Each row is a point on a tangle of strands that fork and nearly touch. The rows are in no order.
(in the rows, 128 means zero)
Two points are linked if the straight distance between their rows is under 166. Some points are linked to none.
<1331>: [ 54 155 187  74 109  74 111 150 127  74  49 102 163 114 156  93 137 131
 114 119 139 141 147 207 119 107 162 154 161 120  99 170 135  98 149 128
 118 114 124 120  62 135 139 159 168 169]
<613>: [155 165 171  70  93  92 132 162 166 112 142  85 146 140 145 158 107 146
 175 161 162 114 114 144 131  88 144 193 170  91 123 145 118 105 123 136
 149 204 134 184  84 100 160 170 113 132]
<425>: [ 81 146 209  72 109 132 145 141 117  90  38 154 158 159  95 157 152 152
 132  91 133 147 171 157 116 137 146 109 145 123 134 148 111 128 167 152
 166 162 114 113  65 131 153 172 153 190]
<296>: [161  98 116 143 122 106  93 119 130 136  97 121 116 160 131  83 142 101
 205 106 162  76 128 168 143 147 130 103 133 163 202 134 129 164 128 180
 206 128  59 120 126 162 139 162 132 138]
<54>: [ 93 115 156  75 141 137 172 133 152 130  98  77 157 105 106 146 158 124
  93 109 150 110  89  98 130 159 126 131  81  74 122 171 158 153 111 112
  94 161 148 112  94  74  75 127 169 160]
<1276>: [129 162 145 134 173 129 133 155 111 110 108 161 121 142 144 117 120 123
 110 179 139 186 156 139 134 102 140 178 174 119  97 118  95  79 114 111
  58 120 154 150 144 136 151 123 114 150]
<395>: [ 93 120 130 153 104 114 122 140 163  85 151  63 109  88 136 143 154  96
 150 115 200 116 122  61  94 132  98 188 120  71 144 172 158 136 142 152
 129 148 113  87 122 154  66  92 129 156]
<1141>: [118 147 102 179 134 141 108 145 135 158  80 166 112 152 144 102  87 166
 122 128 115 136 148 208 123 103 107 118 160 152 123 109  93 154 167 132
 135  51 120  81 140 140 143 133  98 119]
<948>: [150  98  92 118  98  68 121 117 149 141 191  65 150  89 164  82 114 145
 137 149 122 106  92 106 134 151 163 137 114 110  89 129 188 125  67 103
 120 126 134 187 123  96  94 142 135  90]
<376>: [173 113 125 117 127  74 111 116 147 170  95 105 137 157 153  70 114 119
 183 131 161  94 114 185 141 133 156 133 149 148 178 140 126 143 103 158
 193 123  61 145 117 134 151 188 121 131]
<1037>: [136 128  95 168  90 162 136 138 116 107 213 103  92 105 117 161  87 150
 132 149 149 152 148  74 114 112  95 141 135 100 105 105 157 121 107 128
 100 153 126 164 138 120 119  87  71 117]
<634>: [160  46  75 159 130 171 112  81 101 147 191 107 121 155 110 124 150 116
 151 133 142 103 130  55 165 187 109  78 108 116 164 116 176 160  95 143
 122 141  97 139 169 117  96 111 132 117]
<550>: [ 75 166 135 162 110  96  90 172 146  81 131  96 108  98 190  97 112 108
 111 148 173 164 127 133 108 107 133 213 156  95  89 164 121  99 148 114
  58  88 126 118 144 157  81 118 119 150]
<102>: [142  76  76 163 148 131 154  76 157 132 147  71 127  84 123 117  90 134
 129 142 213 106 108 110 113  97  95 154 128  99 107 160 191 146  85 166
  87 136 101 140 111  75 111  88  78 123]
<874>: [104 100 131  94 192 153 181  70 175  86  79 119 131  85 109 159 163  62
 105 102 138 100  91 113 111  71 106  98  93 129 103 143 160 132 123 136
 143 144  99  89 100 118 122  74 131 130]
<249>: [124  75 123 134 102 161 122 145 114 126 126 148 171 178  75 141 198 132
 113  72 151 135 145  78 162 207 114 112  73 116 189 103 133 163 136 142
 110 132 121 110 154 163 108 140 153 163]
<1017>: [ 79 132 161  72 109 142 161 136 140 110  92  87 149  89 100 158 138 134
 118  79 150  99 112 135  88 115 106 120  87 111 144 172 152 174 158 127
 147 169 146  95  80  78 107 115 139 158]
<293>: [110 123 128  80 121 108 137 112 144 107 102  94 129  82 132 129 129 122
 140  71 127  82  98 172 101 103 100 100  95 158 136 145 180 157 144 150
 182 151 117 122  77 104 128 116 136 123]
<617>: [150 133  77 144  90 105 133 118 158  99 159 134 111  98 166 122  88 166
 119 113  84 136 120 141 125  56 117 136 123 156  72  90 178 107 123 143
 135  93 148 173 118 135 143 111  87  97]
<787>: [155 139 121 194  87  80  70 158 143 115 193 128  96 150 154 126 143 117
 161 139 152 139 142  84 125 134 133 185 139 110 121 136 134 102 123 133
 117 113 118 153 175 204 109 120 107 117]
<670>: [ 93 164 148 139 151 109 120 152 146 106  94 131 125 122 168 101 133 111
  97 151 153 175 127 151 122 108 144 193 138 101  87 142 120  96 132 105
  45  99 159 137 132 142 111 136 119 148]
<956>: [186 139 109  95 142 112 168 102 136 192  87 160 155 164 135 134 105 154
 124 126  97 119 123 168 137 100 162  94 128 148 150 103  91 133 132 129
 195 129 152 154 115  96 169 173 130 104]
<1445>: [129 126 159 101 214 160 164 108 110 115  43 180 151 183 108 102 135 102
 120 146 168 165 172 174 152  84 150 151 182 154 145 152  80 108 130 168
 114 110 111 102 120 111 188 153 122 179]
<511>: [142 135 162 139 158 102 131 128 148 130  74 169 118 182 104 140 176  93
 158 114 192 125 133 127 127 123 121 164 148 108 170 164 101 140 164 148
 137 142  94 107 140 186 113 152 113 165]
<562>: [127 192 175 101 109  84 108 129 139 115 120 163 114 108 144 188 167 114
 147 135  85 140 105 128 115 127 171 119 112  90  87 136 104  96 179  86
 131 157 169 128 110 164 148 153 154  93]
<1378>: [ 79 195 146 144  93  94  73 138 101 112 120 136  95  69 181 161 124 120
 166 145  86 120 122 178 109 125 146  78 150 136  94 150 102 114 173 116
 159 114 125  91 106 186 145 115 151  83]
<916>: [ 99  96  98 187  87 177 107 152  90  87 184  90  87 113 118 131  98 137
 144 134 172 169 176  75 112 116  77 169 156 116 143 103 150 128 112 171
 101 123  96 127 139 144 118  66  77 150]
<209>: [179 102  96 142 182 210 147  92 119 184 150 142  99 159  92 161  90 133
 133 136 150  91 126 100 119 105  99 100 141 149 195 137 107 140 131 156
 170 147  95  98 155  83 157 127 104 120]
<629>: [164 126 105 138 108  93 116 128 133 180 118 149 156 156 150  87 102 161
 131 134  90 124 127 169 154 146 148 103 128 155 140  84 114 137 125 121
 165  84 136 156 151 135 139 169 113  90]
<267>: [ 95 198 137 158  81  68  61 165 137 105 150 123  95  82 196 135 122 149
 162 155 101 132 118 168 109 110 158 140 148 113  87 153  98 105 178 104
 104 106 138 112 132 186 116 131 129  85]
<503>: [189 119 118 115  87  68 123 145 161 162 139 137 176 171 135  95 127 170
 134 125 118 125 133 140 152 132 158 142 115 148 136  83 147 132 107 126
 165 128 147 197 131 137 138 182 108 102]
<1197>: [125 147 139 114 114 151 132 166 128 169 122 106 153 117 121 103  53 197
  85 142 122 151 137 184 124 127 141 149 141 120 106 115 106 142 120 114
 102 109 162 157  99  39 150 141  98 143]
<243>: [103  86 100 107 141 172 169 112 116  96 120 145 165 104 115 133 145 133
  66 110  60 142 133 104 148 137 121  76  74 166 112  90 160 139 101 104
 110 104 148 125 125 113 137 105 163 121]
<29>: [ 74 137 157  88 134 177 138 146  54  71 101 140 136 135  87 139 124 107
 109 143 124 150 169 125 162 145 133 115 165 163 149 143  99 121 112 136
 135 152 101 110 115 137 163 107 181 178]
<1287>: [ 93  67  61 169 108 184 100 116 105 136 145  93 113 117 134  84 121 135
 147  89 115 121 122 134 131 161  80  87 102 151 134 109 167 192 155 168
 105  75 122  89 138 102  88 104 118 135]
<1205>: [108  96 124 117 168 143 120 118 115 143 121  99 121 133 129  80 144  95
 119 152 150 113 103 122 174 182 141 119 115 142 166 168 138 139  89 122
  89 126  86  93 158 111  87 134 180 138]
<1487>: [ 96 121  92 151 116 120 112 118 169 168  93 114 122 101 147  95 141 155
 127  63 117 110  97 175  96 139 102 121  65 134 128 135 145 177 183 128
 129  68 157  78 140 128  75 130 128 112]
<1440>: [ 91 117 136 174  96 140  80 155  76  75 138 135 107 128 146 116 133 105
 158 111  85 136 153 143 135 140 114 103 133 161 136 101 118 126 125 142
 150  87 108 106 153 206 148  97 138 129]
<156>: [168 125 105 137  96  94 127 135 178 148 133 129 136 150 114 147 154 155
 156  71 176 102 119 122 102 115  99 159  85 104 158 118 168 172 163 161
 153 150 142 147 119 131 112 154  77 133]
<1281>: [104 151 169 113 123 117 104 149  81 144 132 145 147 147 109 119 137 126
 115 154  98 148 137 111 159 209 179 103 128 116 127 134  80 117 116  89
  97 129 152 140 163 142 114 146 177 127]
<435>: [182 150 153 105 159  67 125 129 118 145 156 171 142 164 144 127 167  92
 138 181 111 147 128 114 164 137 163 158 171 123 112 111 116  71  99 105
 112 157 146 167 160 159 138 158 143  92]
<1305>: [183  96  94 174 159  96 144 116 145 125 148 148 128 182 142  86 141 118
 117 151 151 158 147 101 175  98 128 189 155 132 125  81 141  73  77 145
 111  91 117 159 174 174 125 127  90 120]
<1461>: [187 143 128 128 115 123 146 105 147 159 157 175 139 156 103 184 168 141
 118 105  72 119 121  75 127 135 140  97  70 119 130  84 136 122 143 105
 169 149 167 164 146 135 126 149 133  96]
<454>: [177 143  89 149 167 193 157  97 134 189 133 151  90 135 124 161  75 150
 100 145 128 117 134 134  98  68 103 121 145 153 140 125 101 137 139 138
 153 125 123 106 136  78 164 116  80 115]
<196>: [121 136 152 112  65  73 115 172 154  50 187  62 145 115 163 132 131 129
 152 142 147 123 116  73 120 122 138 195 143  90  95 138 151  92 115 127
 127 164 142 156 100 152 124 117 134 137]
<1223>: [107 146 144  76 153 152 147  97 102 137  88 174 150 131 109 143 142 116
 100 121  44 120 128 138 141 158 164  47 105 174 117 137  97 116 149  92
 142 135 154 112 128 119 161 136 211 110]
<1387>: [ 83 154 191  73 132 107 134 150  70  54 100 144 139 124 116 136 137  91
 122 157 115 162 157 128 153 127 153 136 171 140 112 130 112  74 102 128
 124 165 130 134  84 150 174 108 186 169]
<1153>: [207 123 106 129 152  92 135 122 138 143 170 135 135 166 156 104 108 125
 129 193 123 144 131 120 178 102 172 183 177 129 112  78 124  65  72 134
 128 133 120 190 151 129 167 147 112 108]
<312>: [103 156 162  89  31  71 119 158 149  78 165 110 159  86 143 142 125 184
 115  89 113 117 111 141 102 121 132 141 101 129 116 116 167 125 164 114
 152 157 181 160  91 119 137 122 123 128]
<1065>: [140 155 161 123 102 130 121 140 111 171 143 135 112 156  93 183 137 126
 179 127 150  98 122  95 112 170 144 104 118  96 174 149  74 153 156 115
 180 195 111 124 143 139 119 154 139 121]
<1245>: [ 64 159 215  69 114 101 135 130 124  77  47 146 147 129 124 147 158 119
 132 112 144 156 153 159 115 118 146 145 144 100  99 180 127 111 179 128
 136 160 153 116  61 140 148 161 158 171]
<63>: [140 158 152 112 108  80 119 155 156 139 134  66 130 129 148 124 107 115
 176 157 200  99 108 138 113 118 143 193 167  76 141 182 115 128 123 141
 134 180 103 140 105 107 105 164 123 149]
<610>: [197 158 103 156 182 163 169  91 158 187 130 170 100 156 140 149  89 139
 107 175 137 150 129 134 130  53 119 157 162 127 133 110  89  99 139 125
 126 114 143 138 154  86 159 140  63 107]
<996>: [133 160 176  95 141 155 164 122 120 122  59 194 135 176  74 193 162 116
 134  96 129 119 154 142 114 119 128  88 132 124 157 141  88 151 184 148
 179 170 120 106 102 135 161 152 147 170]
<707>: [152  78  97 163  94 181 115  98  56 117 211 108 104 126 112 125 118 115
 176 137  97 104 146  71 139 154 109  62 135 152 152  88 150 152  88 151
 154 146  97 161 149 130 144  96 123 116]
<570>: [102  58  47 179 137 148 119  72 128 118 132  99 108  90 168  74 125 116
 150  96 110 110 122 138 122 111  97  78 106 158 106 118 187 174 124 164
 107  68 104 116 131 131 102  99 124 115]
<636>: [ 99 160 157 136  80 118 121 172 130  71 169 113 119  97 138 175 129 128
 113 135 136 168 122  78 102 131 123 188 125  82  75 128 128  91 138  89
  94 155 163 148 117 151 107 102 131 129]
<687>: [ 69 178 179 114  65 145 115 172  96  76 159 116 117  70 129 191  99 151
 101 146  88 166 142 104 103 131 135 137 118 117  82 116 116 112 150  90
 116 148 169 133 108 138 121  90 143 122]
<1509>: [169  72 105 153 176 143 143  87 133 143 155  85 114 139 115 123 111 100
 136 159 207  99 114  90 140 111 108 152 154 102 149 148 163 111  62 157
 129 146  67 133 120  93 116  93  96 139]
<1010>: [ 90 128 155 120 108 124 126 148 136 135  56 190 166 158  93 120 160 158
  93  83 100 157 153 143 140 181 155 113  94 121 119 117  90 147 186 111
 118  91 157 108 120 157 120 166 160 162]
<1359>: [157 121 147 130 184 147 158  90 122 106 162 169 118 137 102 164 155  89
 104 146 119 126 124  68 136 115 118 117 138 117 119 109 130  82  98 110
 133 155 124 135 146 140 124 102 133 122]
<420>: [ 99  95 153 117 116 157 142 159 144 117  60 155 166 164  73 135 180 139
 122  68 155 144 147 129 153 171 119 113  90 138 178 138 123 158 173 146
 119 119 119  96 123 145 114 141 159 181]
<837>: [126 144 167 136  71 149 122 168 111 146 159 122 130 161  70 183 152 150
 160 111 158 136 147  73 118 182 115 130 114  94 185 122 104 159 152 132
 158 195 123 127 135 147 115 141 121 152]
<1278>: [122 110 109 168  73 157  78 150  75  81 169 122 109 130 138 105 107 139
 162 116  76 130 161 146 135 117  98  84 150 182 134  65 160 131 115 170
 166  94 111 147 128 186 172  84 105 127]
<1297>: [163 129 129 129 130 168 126 117 102 159 160 127 102 148  96 168 105 127
 154 144 128  98 132 106 114 136 116  81 136 146 177 130 103 142 128 136
 192 182  94 124 139 113 154 129 130 125]
<27>: [129  78  97 131 157 167 188 107 143  98 138 138 168  97 111 144 141 132
  49 128  86 146 133  78 148 123 120 102  87 117  82  95 183 112  72  96
  81 130 165 140 124  97 111  90 139 116]
<1273>: [ 85 119 123 124 156 143 141 129 152 135 128  90 117  87 125 127 141 116
 101 127 133 119  96  98 102 149 124 136  76  87  98 166 146 143 116  89
  77 134 145 114 132 100  60 109 147 131]
<53>: [107 165 144 145 113 108 119 170 152 160 103  83 120 129 149 115  96 140
 162 132 214 131 127 166  99 128 127 190 154  85 150 179 104 153 143 141
 110 146  96 115 122 104 107 164 100 161]
<1396>: [ 71  89  92 155 101 189 111 161 111 123 124 110 108 129 101 111 115 146
 135  80 135 127 140 133 128 181  66 112 114 149 167 126 130 192 185 146
 105  95 120  60 140 112 113 103 124 149]
<7>: [128 102 128 124 141  57 126 125 139 121  83 151 164 157 150  79 188  93
 103 101 106 142 119 137 163 154 150 142 107 145 129 120 134 119 105 114
 135  83 142 133 144 188 108 157 177 120]
<706>: [146 158 167 102 144  82 121 124 124 161 120 175 149 148 128 136 159 123
 126 141 104 139 125 121 142 158 178 123 131 109 114 124  85 100 133  85
 121 149 162 156 152 145 128 175 160 109]
<201>: [192 123 119 121 143 121 178  84 138 161 111 196 145 180 105 168 145 128
 101 103  79 122 136 114 136 101 131  95  94 149 141  81 113 120 125 114
 184 135 157 155 151 130 149 162 132  97]
<20>: [173  53  85 114 163 171 191  99 141 133 118 136 176 141 108 123 129 147
  72 117 138 148 148 110 165 114 130 143 107 144 151  84 157 131  70 150
 126 106 138 149 105  56 156 106  99 142]
<596>: [166  89 101 124 146 140 167 110 192 152 123 113 136 142 104 133 154 139
 120  85 202 106 115 116 116 107  95 167  96 103 171 129 168 169 136 174
 120 125 132 114 127  94  97 125  65 156]
<1314>: [158 172 104 140  87 109 130 135 191 122 151 168 108 117 145 163 117 185
 125  98  85 134 110 158 103  49 106 141 111 153  83  95 150 124 171 135
 145 104 176 152 111 139 146 127  79 103]
<1188>: [ 99 100 104 174  99 193 113 163  84 105 153 109 110 143 101 129 130 129
 121 119 154 156 171 105 143 160  78 130 135 138 177  95 125 148 123 165
  98 113 108 100 156 150 122  91 113 169]
<144>: [115 115 112  83 158 198 172 123 130 182 123 104 145  96  97 135  95 161
  84 123 114  94  94 132 120 157 129  81  89 139 147 161 109 168 142 105
 113 136 146  92 117  24 127 133 160 129]
<1442>: [139 127 156  89 118 142 156 143 143 148  70 142 167 159 101 129  94 186
 116  94 162 132 148 203 130  98 123 151 137 128 156 134 114 155 145 160
 154 124 128 135  73  77 173 165  87 169]
<543>: [110 110 113 117  67 135 116 140 126 136 171 120 160 115 101 140 136 188
 117  60  80 129 134 125 112 194 110  78  70 127 141  83 169 180 161 128
 134 119 183 137 114 115 108 126 135 114]
<1221>: [154 148 125 145 182 113 112 117 112 136  87 179  93 147 159 111 108  96
 160 158 141 127 157 201 153  68 138 133 196 164 145 124  86 105 118 154
 144 106  76 100 127 170 188 135 110 130]
<952>: [104 150 124 172 126 166  99 130  84 137 201 132  91 110 145 133 113 122
 120 163  74 141 145 101 126 150 131 111 131 125  96 114  90 103 110  81
  92 102 140 130 182 158 103  94 129  93]
<1054>: [110 200 145 147 131  77  74 149 115 144 166 128  84  89 178 124 112 109
 177 208 124 133 124 155 127 129 172 136 179 123 103 158  93  86 135  97
  89 138 112 132 148 151 123 139 144  79]
<679>: [129 158 190  61  48  78 127 165 158  91 144 101 168 131 119 153 127 174
 129 121 126 118 113 140 115 111 148 169 133 113 108 120 141 128 142 112
 148 186 178 191  77  97 158 167 121 135]
<1357>: [156 146 108 131 147 119 120 128 127 124 116 120 100 121 166 116  85 115
 143 170 132 129 130 174 127  61 137 157 175 163 113 119 124  96 108 146
 138 119  92 131 123 140 176 127 102 117]
<1457>: [166 118 148 111 156  92 135 116 154 120 114 131 125 163 113 141 168  73
 154 117 189  90  99  89 127 108 103 169 144  99 147 147 144 101 114 159
 160 172 101 128 131 167 127 131 136 139]
<1000>: [151  83  47 153 125 107 148  83 159 130 157 119 131  79 163  87  86 162
 112 116  98 134 117 140 137  95 113 123 109 155  73  94 196 122  89 133
 118  83 160 179 129  94 115 110  90  85]
<1118>: [134 124 190  79 186 106 130 130 100 156  95 142 161 188 110  92 159  94
 140 174 186 139 133 132 172 181 183 152 185 103 156 191  86 114  87 124
  89 168 112 126 129  97 123 177 169 167]
<1012>: [ 53 167 163  90 143  72  93 139 113 110  76 108 140  83 170  93 136 107
 131 144 128 145 113 179 126 158 176 129 155 124  98 181 114 112 136 105
  84 119 123 109 106 136 104 147 200 135]
<18>: [190 173 130 159 196 131 124 102 142 200 149 172  81 161 152 146 102 110
 150 188 153 137 123 151 133  59 128 164 194 120 142 139  87  83 143 116
 112 142 112 135 164 120 152 145  77  96]
<988>: [146 142 133 111  78  98 126 123 153 176 157 137 157 131  94 141 149 172
 132  70  87  92 115 116 118 189 132  92  54 128 135  92 146 172 151 109
 171 145 181 164 129 127 108 153 131  88]
<931>: [133 132 122 139 180 166 129 131  77 129  93 182 123 168 119 116  95 122
 117 151 130 154 171 180 148  86 140 114 196 186 154 124  67 114 122 156
 128  98  93  98 136 133 200 132 124 147]
<426>: [125 106 162  78 207 164 183  76 156 122  95 114 128 130  96 162 168  59
 110 139 172  84  75  96 133 100 120 102 121 127 153 172 144 129 126 125
 132 180  89  73 111  94  98  97 151 147]
<1489>: [133 127 158  90 113  85 128 117 125  71 112 151 125 120 126 172 188  71
 147  88  92 105 109 103 119 126 134  97  98 134 112 133 141 103 141 122
 193 159 122 124 108 196 143 117 178 118]
<1078>: [125 118 171  89 203 130 159 131 105 127  58 154 150 182 111  79 149 108
 122 166 177 159 150 172 163 147 177 141 176 132 154 185  87 111 109 149
  92 136 101 108 108 104 152 161 149 178]
<802>: [130 108 127 158 128 109 101 124 147 138  76 148 106 156 131 104 161 105
 169  79 173  98 122 157 119 130 110 138 116 139 183 163 117 162 169 162
 164 104  87  92 145 175 105 157 123 150]
<1523>: [181  83 102 147 144 100 125  87 137 117 152 101 104 146 126 104 140  81
 163 138 173  95 116  82 149 107 118 134 148 129 143 124 163 104  75 168
 154 144  68 152 132 156 134 110 129 123]
<254>: [ 97 146 141 136 105 163 134 154 109 132  91 194 149 163  95 157 121 180
  90 108  82 159 167 142 119 152 121  85 130 149 120  99  84 135 182 103
 120  86 179 105 123 133 151 141 144 147]
<1532>: [101 182 130 159  76 129  83 144  89 144 170 100  87  89 150 125  92 127
 184 171  85  98 119 156 107 141 122  85 150 144 118 130 109 145 139 123
 159 120 118 109 135 151 128 103 127  84]
<333>: [115 144 149  78 141 153 150 153 115 180  98 105 160 129 106 124  92 165
  96 147 130 127 120 164 133 157 144 111 123 104 134 163  97 147 118 109
 120 143 145 141 107  37 133 166 150 150]
<1279>: [133 140 158 120 167 163 150 148 135 179  92  96 116 151 107 125  97 143
 139 154 214 132 136 165 128 117 129 187 155  81 158 181  74 149 125 146
 107 149  98 119 120  56 110 149  99 172]
<1217>: [134 128  97 163 106  73 102 106 174 147 111 115 105 120 170  93 143 120
 176  80 132  92 104 153  89 128 122 127  85 124 140 166 158 161 167 146
 160  82 120 107 148 175  90 142 125 108]
<598>: [206  73 105 169 198 123 156  77 148 146 142 153 143 197 118 113 151 102
  85 148 161 146 132  89 187 109 117 168 151 134 154  97 155  92  73 145
 127 109 105 145 159 139 120 122  94 121]
<954>: [190  82 112 131  91  92 125 156 147 135 157 132 183 179 109 107 147 163
 116 109 138 150 152  99 161 146 133 174 125 123 154  67 165 120  87 158
 148 135 144 197 136 147 159 154 105 132]
<1134>: [ 90 143 132 142 137 150 141 122 172 149  80 143 113 108 123 141 129 139
 108  87 121 121 108 153  91 112  98 119  85 130 120 132 121 164 184 125
 118 100 143  83 127 127  99 114 107 124]
<1252>: [116  97  75 187 137  93  98  80 154  94 111  93  90 104 178  71 147  84
 171 102 146  94 110 135 105  94  92 117 110 148 122 149 180 160 140 167
 131  67  90 101 135 177  92 107 128 131]
<135>: [151 163 137 101 173 143 132 100 110 171 173  98  97  90 137 158  95 105
 124 197 125 110  97 101 102 122 147 111 148  88 119 161 108  97  95  97
 114 191 123 137 134  61 123 125 141  99]
<816>: [106 130 120 185 109  87  72 148 127  95 180  97  92 112 174  95 125  98
 145 149 161 129 127  99 116 136 124 191 142 105 109 168 130 100 124 123
  83  99 112 120 171 193  75 116 119 126]
<820>: [139 102 111 125  80  64 107 133 165  91 201  52 150 100 153 100 142 119
 149 124 166  95 109  60 123 161 134 155 120  82 105 146 189 118  82 128
 128 143 130 171 109 144  85 121 144 116]
<864>: [113 128 117  80 159 193 147 116 105 166 121 128 132 114 115 134 111 120
 110 144  83  91 109 124 138 178 138  51 105 152 143 152  94 143 150 100
 135 133 130  89 140  79 127 133 188 109]
<614>: [113 150 118 138 121 150 133 144 122 126  67 181 150 142 125 127  91 176
  76 112  73 168 166 184 130  96 117 111 147 167  97  83  97 124 162 125
 129  58 160 105 114 132 176 125 115 133]
<943>: [110 120 141 130 129 128  90 136  76 155 175 120 141 129 123  96 153 119
 142 156  80 109 120  98 162 217 159  75 107 140 140 128 102 136 102  90
 121 132 117 145 169 156  96 129 182 100]
<180>: [105 114 123 118 163 186 131 140  75  94  97 148 130 139 109 107 124 105
  99 136 116 143 146 143 164 130 119  99 144 191 159 123  99 124 114 134
 122 103 106  96 142 129 171 104 164 158]
<532>: [104 162 157  94  59 125 128 142 127  94 162 114 120  67 117 194 131 146
 129  96  93 119 106  95  87 132 123 112  87 117 108 121 156 143 161  98
 160 181 162 142  92 121 119  99 132 110]
<238>: [ 62 181 159 127 148  64  80 139  84 140 116 126 108  93 182  93 127  91
 164 178 131 151 129 170 121 173 181 135 179 116 110 190  78 107 127  97
  76 127 106 108 137 143 107 137 177 118]
<1171>: [151 113 133 121 190 139 180  94 208 146  81 111 129 132 117 130 150 102
 114 120 190 115  96 126 104  61 104 174 113  92 122 147 156 135 132 139
 121 126 126 120 115  93 107 119  83 145]
<702>: [160 158 161 126 177 121 118 141  72 107 155 199 123 159 140 136 147  94
 129 182 104 182 167 112 139 111 147 147 192 130 108 112  87  60 102 108
  79 146 149 156 160 161 156 118 138 122]
<563>: [164 166 125 181 108 110  96 149 172 146 171 145  83 154 151 148 129 145
 153 159 159 146 122 101 116  96 125 198 149  91 112 127 103 100 157 126
 100 138 137 153 171 164 106 144  75 119]
<1159>: [134 137 132 110 151  79  86 130 118 162  98  98 136 120 167  51 105 101
 183 180 161 103 118 200 149 157 184 133 190 147 155 153  90 119  89 134
 144 125  57 141 133 137 142 175 145 128]
<1427>: [ 89 135 111 160 128 173 124 143  93  96 193 106  91  79 138 146  95 123
  92 169  95 159 155  86 118 121 109 130 148 115  75 118 131  96  89 100
  72 123 134 141 151 124 119  83 108 115]
<1402>: [125 144 142 157  67 114 120 152 167 118 133 135 105 130 108 179 154 151
 152  49 160 133 131 117  76 128  95 158  86 104 157 144 141 166 204 152
 145 133 148 106 127 169 107 119  92 139]
<525>: [124 156  85 162 136 156 115 133 132 175  91 141  93 130 127 120  73 154
 144 140 113  97 116 201 102 104  81  85 159 162 137 137  91 176 175 130
 160  80 119  46 118 108 159 136  90 113]
<294>: [163 159 138 127 135 169 166 112 137 171 162 171 120 138  99 190 137 150
  81 139  83 144 117  63 100 122 122 125  84  81 114  94 111 118 147  73
 115 157 189 150 150  93 114 139 124 105]
<69>: [106 138 157  68 154 110 142 108 113  84  78 168 146 115 106 171 176  84
 126  96  76 121 120 139 132 138 151  69  93 161 116 134 121 114 151 117
 174 157 129 115  97 153 154 127 203 130]
<1255>: [111 111 109 153 183 138 158 107 155 126 149 133 134  98 139 129 142 114
  70 155 113 145 100  81 137 132 121 128 102  90  68 132 160 103  94  81
  65 111 163 134 164 126  66 105 119  99]
<795>: [ 94 142 161 101  70 132 106 161  98 111 117 120 141 112 100 133  94 170
 129  90 104 120 150 166 113 147 121  89 142 154 149 113 121 154 146 131
 176 145 123 121  87 118 160 120 133 142]
<1224>: [ 98 141 149 167 100 125  91 150  74  82 173 142  93 105 141 139 152  92
 135 133  80 164 146 103 125 167 136 130 126 132  95 120 109  92 124  94
 109 104 141 123 179 219 108  86 139 111]
<1126>: [113 101 108  91 170 127 172  75 163  95  60 113 135  79 135 128 141  98
 111  82 107  91  94 167 103  70 108  94  87 173 112 131 176 149 123 144
 173 125 103 100  83 102 134 106 134 117]
<579>: [118 112  73 147 134 200 117 135 100 172 106 108 109 133 106  88  60 142
 136 127 126  91 123 187 126 143  87  99 158 191 157 153  98 183 166 141
 147  84  87  36 117  60 172 142 117 134]
<31>: [161 171 106 165 139 113 114 130 168 131 152 135  72 131 170 131 104 114
 153 184 150 128 116 141 120  54 119 178 175 119 100 137 121  91 133 137
 112 128 102 130 146 146 128 123  88 107]
<934>: [111 142  97 138 132 178 135 139 119 157 161 101 116  75 131 115  44 175
  87 139  91 131 135 143  96 120  98 126 131 142  89 128 120 151 111 107
 101 105 157 116 118  50 134 100  92 116]
<917>: [108 160 129 153  96 145 139 127 170 120 118 141  93  97 118 183 140 135
 121  83 144 126 110 107  64  87  88 137  79 103 112 134 135 160 195 127
 133 121 165  90 125 133 104 102  85 127]
<45>: [159  69  65 178  96 163  96  97  82 106 193 111 108 136 123 106 111 139
 176 112 130 121 147 108 136 124  91  93 141 154 150  61 166 163 105 195
 141 105 105 164 145 147 148  95  86 129]
<1384>: [121  94  71 167 145 175 156  99 133 152 165  84 110  67 119 114  67 161
 103 145 150 125 111 112 117 122  99 115 107 108  98 139 162 157  97 120
  79 120 133 133 121  52  95  94  75 110]
<430>: [162 150 129 104 138 163 163 108 118 162 189 111 103 113 101 187  98 122
 131 160 124 100 105  73  99 124 121  97 124  95 150 139 123 122 107 112
 159 200 128 141 131  74 128 127 129 106]
<1021>: [ 94 150 137 131  92 100  78 139  94 145 155  88 129  96 164 101 129 120
 166 150  66  87 103 135 128 197 161  81 107 151 117 124 112 141 125  91
 141 130 124 138 140 156 110 141 168  83]
<28>: [129 143 122 125 201  84 120 106  99 154 106 154 140 119 176  83 126  93
 123 171  81 152 137 177 159 119 171 114 167 175 109 128 101  84  95 108
  95  98 134 128 152 133 132 142 171  96]
<310>: [128 139 147 105 198 189 176 107 166 162  71 107 137 136 106 138 127 128
  91 145 187 139 120 142 116  80 118 170 117  94 128 163 105 159 141 126
  85 137 141 103 125  46 115 129  89 164]
<1391>: [168  67  98 131 156 158 161 127  96 102 137 134 174 149 116 105 136 144
  67 138 107 173 165  97 182 133 144 130 127 145 134  66 152 104  39 134
 119 102 132 169 130 111 168 108 125 139]
<770>: [ 97  77 103 106  93 141 122 138 122 118 141 118 181  97 134  93 145 166
 100  72  69 139 130 138 141 188 116  83  75 158 127  87 176 160 125 120
 109  93 162 127 130 106 104 115 161 119]
<801>: [134 109 142 166  68 128 105 169 122 139 153 148 147 176  72 161 185 150
 142  74 146 137 152  68 127 202 115 132  88  99 180  95 117 157 145 142
 134 146 136 137 154 175 111 145 120 150]
<1322>: [138 157 168 106 113  61 119 130 140  64 117 172 117 122 147 173 183  81
 140 107 104 138 113 111 114 111 149 151 124 118  83 128 120  73 165 113
 143 148 162 121 109 211 142 120 160 119]
<1321>: [ 92 127 155  75 119 106 133 150 116  87  96  95 173 106 136 104 132 147
  74 129  94 156 125 142 138 138 150 133 111 129  85 109 157  99  86 109
 111 116 161 158  99 112 139 126 161 149]
<683>: [177  72  72 139 111  96 130  84 131 159 178  97 129 102 150  83  98 146
 157 131 101 102 103 125 139 136 138 100 112 147 112 101 191 141  74 135
 143 108 127 193 122 100 129 125 112  85]
<1161>: [ 93  88  95 111 165 198 156 120 110 105  92 145 149 125 119 102 128 119
  66 114  91 144 134 140 165 124 115  84  98 189 132 110 138 135 130 120
 109  74 115  88 131 110 147 104 162 136]
<1531>: [153  79 106 137  98 131 127 147 120 100 186 127 157 156 116 114 156 138
 109 124 117 148 160  57 156 162 135 141 116 119 117  60 173  99  61 121
 114 127 138 179 147 162 140 111 124 123]

A fork is a point with three links. Follow the links from the first point to the second and name the forks in between, in order.
<931>; <1489> | <31> <435> <706>
<707>; <1523> | <1217> <802>
<1010>; <54> | <1297> <31> <931> <180> <243>
<816>; <1305> | <435>
<770>; <31> | <243> <180> <931>
<1378>; <18> | <706> <435> <31>
<988>; <1531> | <1461>
<1461>; <454> | <243> <180> <931> <31>

Follow the links from the first point to the second, and from the first to the third. Name the last point that the two ways share.
<1532>; <1523>; <931> | <706>
<31>; <1532>; <144> | <706>
<1017>; <1118>; <787> | <931>
<1387>; <20>; <787> | <180>
<511>; <634>; <679> | <1217>
<135>; <1273>; <1532> | <31>
<1161>; <1010>; <816> | <31>
